Points on a hilly landscape, in no order, each with its height.
From any point a climber steps to the highest of the 2 points nearest to it. It stops when none of these is higher. Distance is the straight distance between rows; heights are no part of it.
j952 height 353: [  5   7 -42   4 -35  19  15 -22 -16 -10 -46 -22  10   0   7  63 -20  -4
   6  12   7  60  -8  23 -13  12  20  -9  23 -10 -12 -37 -10  18  19  -6
 -34  -5 -22 -31 -41 -28  -9 -21  -2 -40   8  -9 -41 -24  68 -10  15 -28
  14  -9]
j171 height 549: [ 16   3   2   5  25 -35  23 -21  17   8 -12  57   1  23  27   5   0  57
  22  43 -34  -2  -4   4 -10 -13  34   9  61 -11  56   6  -7  10 -39  14
 -12  14  42  14  43 -22 -20  18   8 -10  12 -20  52  37  -8   0 -24  35
  17  -7]
j372 height 90: [ 10  26 -27   3   5 -17   9 -28 -21  11 -37  35   9 -17  31  20 -17  19
  28  18  -6  54  -1  20   8 -23  24  -5  39 -31  17 -28 -24  10 -16  40
 -41  -2 -13   3  -2 -17  -1 -12   7 -23 -19 -22  14 -13  30  10 -22  -7
  27  -3]
j790 height 587: [-55  12  -1  19  11   6  -6   4  19  27   3 -19  13  -4  25 -29 -12 -15
 -28 -25   8   9 -50 -26 -10  -6 -13 -11 -37  -1 -16  -6  -7  -4  40 -47
 -43 -39  -1  21  28  52  37  36  12  -4  14  -9  35  49 -49  -3  21  -3
  13 -34]
j220 height 612: [ -4  -2 -42  -5   7 -24 -25 -18   4 -21 -37  24 -20  33  11  44 -35  28
  64  24 -39   0 -19 -16   1  43   2   2   0 -19 -15   3 -20  11 -47  47
  -1  33  24  -6 -29 -42 -24 -26  -2 -25  -2 -17  28 -13  50  21  -7 -21
  25  -3]
j466 height 202: [ -7 -20 -27 -31 -25  18  23 -46  34  11 -32   8   9  11  24 -13  21 -13
 -10  -5  -8  27  12  -7 -18 -25  24 -21   2  -1   3 -17  -1 -17  40  -4
 -40   8 -21 -22 -19  -2  17  11 -39 -21  15 -18  16 -20  -7  21  -8   6
 -11   5]
j876 height 299: [-22   8  40 -13   6  12   3  12  17   2  31 -54  25  -5 -42   1 -40  -1
 -25 -23  -4 -11  14  16   6  41  14 -19 -10 -10  -5  51  45  -2 -18 -13
  57   2 -35  25  42   8   3 -25 -32  31  -7  -3 -25   5 -44 -11 -31  37
 -33  13]
j448 height 255: [-12  44 -12  20  -8 -17   5  26 -26  -4  66   8  -9  -5 -30  -3  23  18
  23  -2  32 -40   3 -17  43  -2 -34  26  -8  12  -4 -21 -15   7  19  16
  17  28  23 -24   0   9 -45   1 -27  42   1  21 -12  -7  11 -28  10  -7
   4  23]
j679 height 355: [-26 -48   1  40  22 -24  16 -33  32 -16  26 -19  -6  27   2  -2 -10 -13
   4  35 -56 -14  -2 -25  -7  14 -51 -13 -30  -3  -1  37  34  24  10  11
  17 -30  19 -27   1  -3 -44 -27 -14   5  48 -17  10   7 -41  38 -32 -33
 -22  53]
j533 height 197: [ 36  20 -12 -13  26  27 -21  29 -72  18  13   7  -6 -30  -1 -13  -4  13
  -6 -21  11  15  11  34   8 -41 -18  15  27  -5  33 -14 -56   8   6  -7
   6 -35   9  21   2  -6  24  17  55 -22 -64  -2  -2  13  36  12  24 -29
  47 -22]
j688 height 414: [ -6  19 -22   1 -13   5 -33  47 -70 -32  17 -17   7   2 -31  35  18   7
  -1 -10  57   3   0  30  37 -19 -35  44 -14 -18 -19 -57 -19   2  33  -3
  38 -20   6 -29 -35  18 -27  16   6   8 -34  -6 -50   4  34 -27  27 -26
  25 -29]
j253 height 262: [ -3 -16   3 -19   5 -20 -18 -52   9  15   9  15  -7  17  42 -38  29  20
   3  17  -6 -31  11 -14 -21   2  -1  27  10 -18   3 -24   5 -29   7   2
 -50  -3  19 -21  -7   1  -6   3 -32  23  30 -10  63 -21 -36  25 -27   3
   2  32]
j917 height 547: [-14   0 -17  -3  20 -14  26 -28  36 -19  36  -6  -8  15   3  13  13  51
   1   0 -43 -20  -2 -14  15  26 -16   6  24 -20   6  19  29   1 -16  28
  16  13  15   1  17 -18 -17 -24 -12   6  24  -4  23  19   5 -10 -25   8
 -10  45]
j385 height 267: [  -9   10   34  100   38  -14  -13   28  -36   33    6   43  -29  -14
  -17  -49    9  -81   -6  -21   12  -21  -16 -103  -45  -16  -25  -22
  -89   36   24   29   -7    8  -13  -21  -22    7   64  -24  -23   42
    8    4   51    9   -2   41    7  -11  -67   15   39  -38  -10    5]
j388 height 162: [  3  41  17  34  14 -19   2  19 -30  52  22  16 -27 -39 -17 -19 -37 -30
  -8 -19  29  -8  10  30  15 -18  -5 -28  12  25  11  26  -4  10 -45  -3
  26   8  -7  39  42 -17  35  25  52  20 -47  44   6  12   7  -6  17   1
  -8   7]
j28 height 301: [ -7  -3  18  64   6   3 -16  -7  -9  40  23  35 -12 -32 -18 -54  15 -51
 -11 -17  15 -38   6 -69 -40 -22 -11 -34 -59  17  12  -2 -20 -16  -9   2
 -39   5  23 -24  -9  38  26  -3  24   0   9  11  10 -30 -49  17  32 -16
  -3  15]
j740 height 235: [  0  26  -9 -19 -20 -16 -19 -41   1  14  -2  18  -3  21  28 -11  44  34
  30  16  14  -5   4   6 -14  -4   9  25  30 -22  22 -49 -14 -23 -18  35
 -36  11  -2 -28  -5   9 -15   4 -29  14   3  -1  31 -14  -2  -2 -22  33
  21  13]
j873 height 320: [ -4   7 -39 -38 -28  25  25  12   6 -41 -59 -55   3  12  33  64 -15  25
  -5   3 -13  60 -18  33  -1  30  29   5  15   1 -25 -24  25   7 -10 -16
 -17 -18 -13   1 -26 -18  17 -34  13 -44  -3   3 -26  -2  53 -29 -11 -25
  14 -12]
j503 height 340: [-20 -28  30 -20  12  11  -5  21  44 -16  22 -77  45  17 -37   5 -26  12
 -68  13 -27 -28  -2  -7  12  48   2   3 -11 -30 -26  43  71  -3  12 -36
  37 -28 -31   6  15   0  23 -21 -44  -1  27 -26 -22  20 -48 -19 -28  15
 -22  29]
j566 height 460: [-17  29  21   9   7   4 -14  48 -52 -59  42 -10  -5   6 -35  29  17  29
   1  -4  40 -12 -29  42  31   8 -41  46 -22  12 -42 -28   3  25  28  -6
  49  -3  -5   4 -21  -6 -24  -4  -6  33 -27   4 -71  19  35 -32  20 -15
  -3 -14]
j691 height 572: [ 81 -37  41  -2  -6  31 -35 -16 -21 -15  -4   6  11 -32  -1 -61  33 -30
  -9  35  56 -29  18  -8 -60 -48  -2   5  35  14  17 -47 -34 -38  17  13
 -36  30 -23 -10 -40  41  39  20  43   0   6 -15   3 -49   1  14  46  17
   2  13]
j705 height 181: [ 15  -6  11  32   7 -33  -8 -20 -11  44  17  74   1  -7  12 -24  11  31
  30  43   7 -31   5 -19 -40 -43  14  -6  15   8  69  18 -38 -13 -46  33
 -18  29  19   5  17 -15 -29 -16   6   9 -10  -6  57 -31 -12  43   8  27
  18  -2]
j271 height 111: [-51  15 -34  -2 -51  18  10  15 -25  13   7 -26  20   4  14 -22  48   2
  17 -39  62  18 -46  30   9  -4  14  21  20  31 -13 -66  11  -9  34 -15
 -10 -16 -33 -15  20  18  -9  23 -24  10 -34  -4  -4  14 -10 -41   5   7
 -10 -17]
j361 height 496: [  3   7  17 -14 -23  27 -30   2 -17  11  16   5   7 -29   1 -43  34 -18
 -20 -23  26 -32  16 -30 -50  -3 -30  -5   6  20  15 -27 -50 -11  39 -26
 -47  -2   7 -18   1  49   8  29  23  -9 -11 -19  15  -1 -26  13  35  -2
  -6  -7]
j726 height 487: [ -4  20   5   7  -8  -7  23   5  14  -4  15 -24 -10   4 -44  38 -30 -11
   4  -4 -43 -21  29 -14  25  25  -6 -20 -29   0  -2  45  27   5  -8  19
  31  40   8  -1   8 -17 -29 -49  -9  31  35  22 -26 -31  15 -10 -20  12
  -2  24]
j761 height 354: [-12  19 -16  25 -52  10  -9  32 -50 -16  -2  -6  29  -9 -57  19  41  -7
   2 -16  48 -25  15 -11  23 -13 -10  23 -16  13  -8 -64 -34  11  43  -6
  21  38 -17 -58 -15  18 -19  24 -21  17 -15 -18 -52   3  26 -31  18   5
  11 -26]
j584 height 369: [ 36 -41   6  15   4 -36  11 -36  30  38  14  61 -11 -18  10   5  -1 -16
  16  -2 -23  -8  47 -38  -6 -31   8 -28 -26  -9  28  31 -20 -16  -5  20
   4   8  -3  -7 -22 -16   6 -19 -20   5  21 -17  -5 -53   6  56  12  -5
   7   7]
j268 height 107: [ 15  28 -22  28  -5 -17  17 -21 -37  51  11  43  -7 -42   0  -6   9  -4
   5   2  24  36   4  11   2 -46  19 -23  35   0  32 -26 -39  13   1  38
 -22   0 -32 -15   8 -10  29 -13  19  -5 -19  16  23 -22  12   6  -6  -4
  16  -7]
j267 height 64: [ 45  22   8 -30  14  17  46 -10  11 -23 -40  -2   9  14  51  50   3  30
  -3   0 -15  62  16  32  41   1  24  -7  47  23  34  15  11  19  -7 -21
 -22 -29  18  13  19  -5   3  36  33 -34   3  -6  -9  13  21 -24 -12  23
  45 -56]
j136 height 554: [ 59 -15  33  10 -24  33 -45   0 -28  -3   2 -16   0 -27   6 -82  26 -28
 -33   8  47 -46  -4 -10 -58 -22  -4   8  23  28  20 -30 -41 -42  39 -20
 -63   5   5 -20 -13  43  26  42  56 -23   1  -7  30 -25 -17   2  47  20
  -7   5]
j716 height 465: [ 10 -40 -26 -44 -29 -26   2 -24  37   8 -41  33 -33  12  37  30 -26  -7
  29   7 -50  12   1  -6   7   7  41  -3  -6 -35  15   8  16  -4  14  16
  26  25  -1 -26 -27 -45  20  -9 -27 -18   7 -31  25   2  34  -1 -32  17
  -5  -4]
j506 height 545: [ 12 -20 -31 -33   8   3 -27 -32  49 -30 -51   8 -20  26   8  38 -20  57
  66  31 -59   6 -11 -13 -11  45  20  -2  12 -23   3   5   3 -12 -37  26
   8  37  27 -23 -18 -15 -15 -29  16 -24   1 -18  22  31  60   5 -14   3
  -9 -15]
j939 height 207: [ 29   8  17  -6  -8 -34 -27 -26 -21   3 -12  60   8   6  17 -26  32  35
  56  42  19 -16  14 -17 -41 -39  25  -2  34 -10  47 -32 -53 -39 -27  52
 -24  22  -1 -10   2 -12 -14  -5 -15  -8  -6  -8  38 -31  -2  32   7  30
  37   8]
j476 height 410: [ 32 -65   4  -9 -13 -31 -18 -32  51   8 -15  70 -15   5  26  13 -20  -9
  24  -4 -52  -2  36 -24 -16 -25  21 -12 -17 -49  26  14  -7  -9  -8  18
   9   5  -9 -12 -17 -17  14 -11 -21 -24  13 -28  23 -29  14  37   1  13
  -8  15]
j601 height 512: [-78  -5 -13  10  -7  29  30  34  33  37  17 -12  17  18  19 -29   6 -18
 -12 -42  20 -10 -69 -19  -9  -3   2  -2 -43  10 -60 -27   2  -4  39 -32
 -27 -29 -12  21  -5  15  43  17 -14  13  19 -12  28  26 -64 -21  -3  -3
  -2 -18]
j172 height 236: [-16  31  -3 -38   7  16 -12  23 -36 -28  -7 -20   8 -29  -5  29 -14  19
 -12 -27  22  29   9  50   6  -9 -28   4   7  21  -6 -31 -19  14  16 -40
  10 -41 -21  15  12 -12   4  -5  -5  11 -37  21 -46  28  13  -7   2 -28
   7 -22]
j23 height 175: [  3  -7 -33 -13 -30   9  27 -41  26   4 -40  -1  21  -8  16 -22  34 -17
   6   1  34  65   8  12  -8 -33  53 -11  29 -16   9 -41  -9 -10  47   4
 -28   9 -57 -31 -17 -12   8   8 -20 -34   1  -4   8 -21  13 -21 -13  16
  -4  -3]
j702 height 224: [-38  44 -17  19   4 -17 -18  33 -40   6  40  -4 -17 -27 -31 -30  34  -5
  23 -19  60 -21   0   8  46 -17 -24  14  -7  18 -20 -40 -18  21  25   8
  42   0   0 -20   5  11  -4   2   0  38 -30  15  -7  24   3 -26   1   1
 -10  11]
j894 height 298: [ 34 -12   5 -21  -8   8  16   0  52  11   5  -8  25  13  -7  28 -32  14
 -52  14 -25 -11  44  11  13  30   2 -12  39  15  52  42  -1  -9   4 -31
   0  10  12  51  23  12 -16  12  14  -9  -7 -14 -25   0  16  18  -9  32
  -6   1]
j711 height 442: [-14  -2  15  17  24   4  38  15  24  35  47 -29   9   7 -33 -13 -15 -36
 -10 -10 -30 -33  42 -23   4  -5 -28 -25 -34   8   6  57  21  -9 -14  16
  40  14  -2  17   8   6 -33 -22  -2  45  19  26  -6 -23 -40  27 -22   8
  -6  40]
j801 height 295: [  1  19 -12 -47  -9  18  -3   9  42 -61 -51 -70  -6  16  10  68  -2  47
 -39  19 -17  33 -18  24   0  69  26   1   9   6 -30  23  32   7 -10 -31
  12 -23 -18  10   8 -12  15 -36   4 -29 -14  18 -28  17  27 -54 -21  -1
 -15 -23]
j384 height 70: [ 21  17  16  -9  28 -13 -31  52 -72 -18  -5  11 -35 -39 -48 -21 -25 -57
 -11 -18  24   6  30   7  28 -28 -22 -17 -15  31  -8  17 -46  23  -8 -34
  22   4 -17  16  23  15  -7  21  27   5 -61   5 -24  21  33  24  43 -14
 -28 -23]
j937 height 358: [ 36  11  27  35  26 -21  10  27 -16  60  27  -2  -4 -12 -23   3 -27 -10
  -3  31 -25 -11  23 -17   8  -3 -20 -16  18  14  55  62  -1   7 -43  35
  20  30  20  46  37  -4 -40  13  28  54  -5  24 -13 -13  11  25   5  22
  21  16]
j778 height 123: [ 16  13 -25  21 -13 -12  43 -26  17  54   9  53  -3 -19  25 -36 -11 -21
  -5  -2  14  20  11   5  12 -24  36 -62  31  -1  28  -9 -11 -10   2  19
 -23  23 -30   1  22 -13  37  -1  18 -20  -8  18  23 -11 -13  -7  -2  14
   2 -12]
j54 height 396: [ 22  34  41   5  24 -19   5  35 -39  28  31   1 -27 -36 -46  17 -39 -13
   9  12  -7   2  45 -21  24  -6 -23   4 -12  17  21  41  -7  18 -15  17
  31  30  16  34  36  17 -33 -18   9  52 -15  35 -37 -13  28  18  20  -9
  14   7]
j331 height 387: [-10  24 -33  27 -41  -7   3  -6 -43 -23  -4  -7   4 -15 -28  54 -15  -7
  16   2  20  23  -1   5  13   8   0  -3 -13   0 -24 -12 -11  19  27  30
 -18  12  -5 -16 -38 -12  -7 -26  -5 -13  13   4 -46 -33  50  -8  22 -21
  27 -10]
j568 height 388: [-40 -26  -4 -30 -24  25  31  -3  53   1  16 -35  35  42   3  14  -6 -12
 -57  -5 -32 -11 -33 -10   9  15   8 -10  -7 -11 -55  18  48   3  27 -41
   4 -22 -16  -2   2  -8  32  -7 -30   8  31 -38   1  18 -60  -7 -36  -9
 -23  18]
j363 height 144: [-13  26  12  28 -13 -21  24  15   9  49  18  23 -14 -22   6 -36 -23 -34
 -15 -30  24  -5  16   4  25 -24  17 -62   9  25  14  16  12   2 -20   1
  -1  13 -23  42  47  -8  52   6  38   2 -33  53  14   9 -32  -9   4  22
 -19   8]
j274 height 321: [ -9 -61 -13  -8   8 -18 -27 -39  54 -22  -3 -14 -21  44  16  -2 -16  19
   5  29 -47 -20  -5 -18  -8  31 -49   9 -38 -32   6  23  35  12  -3 -10
  31 -22  35 -36 -20  -3 -12  -9  -3  -9  33 -24  28   8  -4  24 -32 -26
 -35  50]
j431 height 273: [-19  -8 -27 -38 -27  21  -4  -8  55 -40 -23 -54   6  43  -6  60  -1  36
 -44  -4 -28  -3  -7   0   5  53  -1  -6   1   2  -4  19  19  -2  14 -34
  20   3  -8 -15   1 -17  -8 -44  -9 -23   5  -5 -24   7  28 -18 -17  10
 -25  -2]
j901 height 493: [ 45 -14  15 -39   9 -13  -2 -22  36 -20 -58  46   0  42  42  -5   8  42
  36  27 -20   6  16  14 -24   0  47  19  50 -18  62  -8   2 -11 -35   5
 -23  21  37  -7  16 -10  -5  43  -7 -22  11 -14  36  17  14  21 -14  47
  15 -31]
j666 height 438: [-17  45   6  13  -8 -23  18  34 -29  16  -7  11 -11 -30 -49  39 -21   0
  28  11 -14 -10  35 -33  27  -6 -18  14 -29  10   7  42  -3  18   3  25
  11  51   9  16   8  -2 -32 -33  -1  28  13  36 -41 -23  29  -9  13 -25
  12  11]
j933 height 385: [  2 -23  24  38 -17 -24 -48 -39 -20  -6  -5  30  -1 -30  13 -38  36 -78
  29  26   3  -2  -6 -34 -26 -16  -7 -17 -34  29 -28 -10 -24 -24   8  33
 -46 -16  -5 -18 -32  31  18   2 -28  13  33  15  35 -29 -46  22  11 -36
  -8  33]
j418 height 672: [ -1   1 -33  -2  14 -26   8  -5 -22   0 -20  27 -31  22  15  38 -42  20
  31   6 -40  17 -27  15   4  20   9   3   2 -33 -36  15  11  13 -43  57
  -9  12  21  14 -24 -57  13 -27   4 -24   1  -7  36 -10  22  -6 -38 -26
  33  16]
j146 height 440: [ 32 -39  14 -50  31  -7  -6  -8  50 -17 -63  48 -12  45  55   2 -18  27
  62  22 -41  18  -1 -21 -27  32  47  35  10 -27  43  -6   9 -22 -29  -6
  21  26  56 -12  -3  -8  -4  41   3 -33   6 -35  39  46  48  -3 -14  44
  15 -54]
j678 height 458: [  8 -37  16  21  16   2  25  10  27 -26  36 -73   6  26 -20  -5  23  14
 -30  -7 -31 -44 -21  21  14  45 -18 -13  -1 -60 -23  71  75 -11 -26  -2
  53  -5  -5 -15  -4 -22 -28 -29 -11 -40  42  14   5  10 -15 -31 -48  10
 -38  47]
j168 height 133: [-24  28   8  -6  43  -9 -50  68 -23 -38  -9  20 -18 -12 -41 -69  -5 -49
   7 -40  26 -24 -25 -16  12 -35  -2 -35 -17  38 -35 -14 -18  37 -23 -41
  20  34 -39   5  30   6  12  25  18  36 -60   1 -29  36 -20 -11  36  14
 -55   6]
j260 height 548: [ -9   3  24 -46   6  19   0  19 -15 -30 -16 -35   7   4   3  22  -8  27
 -19 -18  35  26 -15  80   5  27   7  53  -5 -30 -52 -10  27   6 -13  -1
  49 -68   3  59 -13 -27  15 -15  -9   5   2  12 -27  -2   2 -26   1 -11
  -8 -11]
j782 height 76: [-57  21 -16 -29  -5  19  28  21  26 -14  14 -28  22  12  25  -7  42  32
  -8 -29  32   6 -52  46  10  15   9  38  17  44 -34 -46  28  -4  29 -20
  19 -30 -31  16  31   9   0  16 -44  16 -35  -8 -35  25 -10 -45  15   8
  -8 -14]
j334 height 568: [-14  -5   9  10   7  29  -1  14  14  24  48  -6   4  -6 -24 -28   6  -2
 -37 -27  10 -49  17 -10 -22  11 -43   7   8  24  30  13 -31 -10  36 -44
 -19 -10  14  23  39  59   2  33   8   9 -10 -16 -10  19 -21  26  41   3
  -7  -6]
j247 height 75: [ 42  18 -27 -13  21  10  38  -7  -9 -12 -58   7  12  10  46  28 -23  35
   4   8 -26  86   1  34  -3 -19  18  16  47 -15  21 -12 -22   6 -14  10
 -40 -36   6  -5 -10  -8   5  24  23 -66   1  -6   5   8  24   2 -13 -12
  56 -36]
j624 height 606: [ -2  -7 -11  -3  40 -23  33 -17  50   2   5  33  -2  23  42   0   8  42
   9   6 -42  -3   3   5  16   0  30   9  51 -26  40   8  27  -6 -27   7
   3  18  36  -1  27 -29  -6 -11  -7  15  18  -3  48  20  -6   2 -46  30
   2  20]
j665 height 53: [ 35   2  -8 -56  25  20  26 -10  50 -26 -43 -15   6  26  59  57  23  42
   9  16 -28  47  17   1  15  20  48  -3  33  11  40  -4  21   9 -11 -36
 -24 -10   6 -27  -5  -6 -27  28  13 -30   8  -3  -5  12  26 -28  -3  23
  20 -48]
j987 height 443: [-63 -29 -11   2 -36  36  40  -1  37  26  -5  -8  25  39  10   2   6 -17
 -28 -10 -12   8 -64 -14   8 -12  13  -1 -40  -2 -68  -6  21   2  40 -24
 -20 -36 -23 -11 -14  -8  27  12 -28   2  30 -40  21  19 -65 -14 -15 -18
 -10 -14]
j19 height 508: [-21   8  42 -17  14  15 -12  31 -42 -46  13 -30  -8   2 -39  21 -16  30
 -24  -9  45 -10 -27  81  17  21 -20  44 -23 -20 -45  -2  20  23 -10 -11
  68 -37 -20  25 -15 -16   5 -14 -12  16 -23  11 -55   8  15 -12  11 -16
  -6 -20]
j428 height 480: [ 20 -31 -13 -61  33  21 -27  -8  48 -29 -74  13 -11  41  35  27 -30  51
  65  29 -58  23 -20 -22 -20  48  45  16  16   0  16   0   9 -23 -27  11
  13  35  38  -8  -7  -2 -12  16  31 -44  -4 -16  22  59  46  -3 -27  16
  -9 -52]
j530 height 667: [-41  -7   1   7  30  43  -7  28  30   3  26 -19  22  -6  19 -40  -8   8
 -42 -25  -1 -17 -27 -14 -13   2 -25   3 -26  25 -18  -6 -19  -1  48 -81
 -16 -31  -8  37  29  56  14  45  -6  -3  -9 -13  -2  54 -38  23  23   2
  -6 -25]
j960 height 327: [ 41 -14  21   6  -4 -14  14  -7  11  41  16 -17  25   0   0  19 -40  11
 -16  18 -19 -10  25   3   4  23  -4 -25  34   3  42  61  -6 -11 -45  23
  21  31  25  61  33  -9 -22   4  22  24  -3  -5 -13 -10   6  27  -7  36
   6   4]
j297 height 625: [ 11  22 -23 -21  36 -21  18 -10 -16  -7 -22  -7   0   4  18  49 -35  40
  -8  -6 -31  38 -12  31   4  23  19  10  27 -44 -34   4  24  13 -41  26
   3 -22  32  36  -1 -32  21 -29  10 -17   6  -6  22  -1  29 -22 -34 -27
  18  -9]
j139 height 269: [  5  -4   3 -47  -7  36  22  -3  47 -30  -3 -37  31  19   9  38   7  30
 -55  -7 -22   7  26   8 -10  23  -4 -17  19  15  33  15  11   6  39 -52
   2  -3  -5  13  20  26  -3   3 -11 -19   2  -9 -41   2   4  17   2  17
  -4 -20]
j183 height 94: [  4   1  20   3  24  12 -51  63 -36 -26  -9  -1 -15 -10 -47 -50   2 -49
 -22 -27  18 -31  14   4   2  -9 -26 -21  -2  48  17  30 -27  21 -23 -47
  27  24 -22  21  28   5 -11  42  15  35 -67  -3 -26  50  -4  25  50  31
 -64 -13]
j958 height 263: [-26  22  10 -28 -10   9   5  10  -6  -9  12 -11  11 -22 -31  15 -30  -4
 -13 -27   9   4  20  31   7   1 -14 -17   7  21  -7  -6   9  20   0 -16
  41 -14 -33  33  35  11  14  -7 -24  31 -24  23 -23  21 -11  -1  -6  12
 -23  -3]
j161 height 297: [ -9  16  -6  30 -34  -7 -14  14 -38  -4  26  12  19   1 -43   0  44 -22
  16   6  32 -46  24 -30  24 -14  -6  34 -32   2   8 -37 -16  -6  32   8
   0  58  16 -50 -19  21 -33   4 -31  30  20  11 -21 -26  -6 -34  17 -12
  16 -13]
j460 height 148: [-10  -7 -26   7 -40  34  24 -21 -21  13 -42 -35  22 -22   4 -18  41  -8
   0 -22  63  57 -14  10 -10 -29  18  -1  24  16   2 -70  -7 -11  41 -10
 -27 -10 -52 -37   3  18   1  22 -22 -18 -18  19  -8 -20  13 -31  -5  -1
 -13 -19]
j951 height 179: [ 22  30   2  15  25  -9 -12  30 -70  44  36  16 -25 -43 -15 -21 -29  -2
  -9  -3  26  -5   9  19  16 -42 -14  -3   6  -3  22  16 -46  27 -34  14
  15 -12  20  36  17 -22  16  25  50   1 -43  29  10   9  23  21  24 -15
  30  -4]
j254 height 397: [-28 -30  20  61  18  -9  26   0  21  12  32 -28  29   8 -20 -28 -32 -47
  -1  19 -37  -6  12 -53  -6  -9 -43 -24 -43  30 -12  60  18   9   4  15
   9 -33  11   5   4  22 -46  -9   0  24  32 -12  -3 -10 -53  31 -25 -45
 -18  34]
j946 height 449: [-20  20   4  23 -43 -19  26   2   5   1   1 -16 -28  17 -35  45 -28 -22
   9   0  -9   0  -6  30  31  20  -3   6 -18 -10 -46  40  44  12 -36  41
  27  12  -4  19 -21 -58 -20 -54   0  22  22  22  -8 -22  -9 -40 -18 -10
   1  16]
j834 height 428: [ 54 -44  54  31  -7 -24 -42 -42 -32 -19  -8  38  -2 -50   9 -59  34 -81
  12  46  26  -4   9 -49 -36 -25  -7  -8 -28  17 -29 -25  -7 -23   0  32
 -50  -4 -21 -15 -43  43  54  13 -11  -6  32   6   6 -42 -11  34  26 -30
  -6  28]
j766 height 585: [ 18  23   1 -58  33  26  -8  15  -2 -19 -14 -34  -2  -1  17  31 -16  44
 -28 -34  -7  32  -9  48   0  42  24  43  16 -40 -53   8  32   2 -27 -11
  18 -64  34  55 -20  -8  24 -29  12 -32   9   4   1  -8  23 -30 -10 -15
  13  -8]
j733 height 336: [ 33 -36  24  59 -12 -16  -1 -34  13  43  26  72 -18 -17   9 -38  21 -43
   0  19   7 -21  23 -54 -12 -30  -2 -27 -55  17  18  34  -1 -18  -6  27
 -14 -15   8  -9 -17  23   9   9   8   3  11   7  14 -56 -47  57  21 -13
 -17  17]
j635 height 296: [-28 -40   0  33 -21 -17 -23 -39  -8   2  28 -22  -6  35  14 -24  46 -25
   9   8  -8 -20 -21   4  -7  14 -12  34 -30 -16 -34 -23   5 -28  14   6
 -45 -13  11 -46 -36  -5 -32   6 -45  29  45 -11  44 -11 -32  34  -8  -6
   6  31]
j327 height 421: [-16  40  -8  10 -29 -10  -6  15 -36 -13   4 -38 -16   0 -28  61 -41  -4
   3   2   6  -4 -11  31  25  31  -7  12 -15 -22 -61  23  26  23 -15  28
   5   2  -2   7 -23 -32   3 -42  12  -4  18  10 -17 -29  29 -14  10 -25
  19 -10]
j355 height 234: [ -4  -8 -16 -31 -29  36  28 -12  32  13   3 -26  27 -10  12  -7  11  -1
 -38 -18  10   6  15 -19 -19  -9   5 -15  -8  13   1 -15 -10   0  52 -42
 -31  -7 -34 -10  29  29  14  24 -19 -25  12  -6 -18 -12 -22  10   3  13
   6 -25]
j310 height 338: [-52 -45   7  49 -42 -25 -34 -43 -12   8 -15   8  -9  14  37 -21  33 -77
  23  17 -10  16 -28  -3 -27   4  10   7 -50  17 -53 -18  -6 -16  23  16
 -39 -22  -7 -24 -30  -3  -7  -5 -48  24  38   8  54   3 -54  13   6 -27
   4  22]
j980 height 178: [-56  40  -2   7  37   1 -34  53 -31 -22  22  10 -32  -8 -41 -78   6 -26
  23 -21  43 -38 -51   0  44 -25 -20  -9 -19  29 -38 -29  -2  28  -5  -9
  42  39 -26  15   9  -3   0  14  -5  43 -39  12 -17  46 -17 -32  17  12
 -34  21]
j699 height 498: [ -8 -24   1  15  17   4  14 -15  45 -29  28 -38 -21  40   2   5  29  44
   2  -6 -43 -36 -39  14  27  43 -14  -3  27 -50 -14  37  60  -3 -13  14
  42  14  20 -17  -9 -24 -23 -29   3 -16  46  34  12  35   6 -32 -38  16
 -35  52]
j379 height 215: [ 26  10 -27 -35  33  39  -6  33 -43  -5  -3 -20  13 -20  12  26 -10  26
  -4 -41  10  46  16  46   3 -30 -19  25  28 -15  16 -29 -28  -3  15 -32
  -9 -55  -3   3 -12   0   4  -6  31 -26 -44   8 -37  10  27  -8   1 -34
  31 -18]
j186 height 494: [ 78 -33  40  26  -7  -2 -31 -27 -18   9  12  45   8 -65 -26 -51  44 -44
   8  26  57 -37  40 -39 -42 -48 -12  12 -19   2   8 -10 -13 -30   1  33
 -21  28   2 -20 -37  47  23  10  12  -2  34 -14  -4 -63  -9  28  33   5
  -7  14]

Call two points neighbours if one is among the 2 nearest of the other. Go from one point of each pair to the other, from neighbour to neighbour, staying as high as possible. Name the lowest point that can't be avoided.
j691, j726 -> j274
j624, j691 -> j503
j691, j530 -> j361
j418, j624 -> j146

Two climbers start at each pair of points below. Name the first point that both come to, or write none.
j139, j873 -> j726
j161, j733 -> j418
j584, j939 -> none
j431, j355 -> j726

For each start below, name every point that the climber comes to, in order.
j460 -> j23 > j466 > j355 > j139 > j894 > j960 > j937 > j54 > j666 > j726
j388 -> j951 > j533 > j379 > j172 > j958 > j876 > j503 > j568 > j987 > j601 > j790 > j530
j183 -> j168 > j980 > j702 > j448 > j161 > j761 > j688 > j566 > j19 > j260 > j766 > j297 > j418
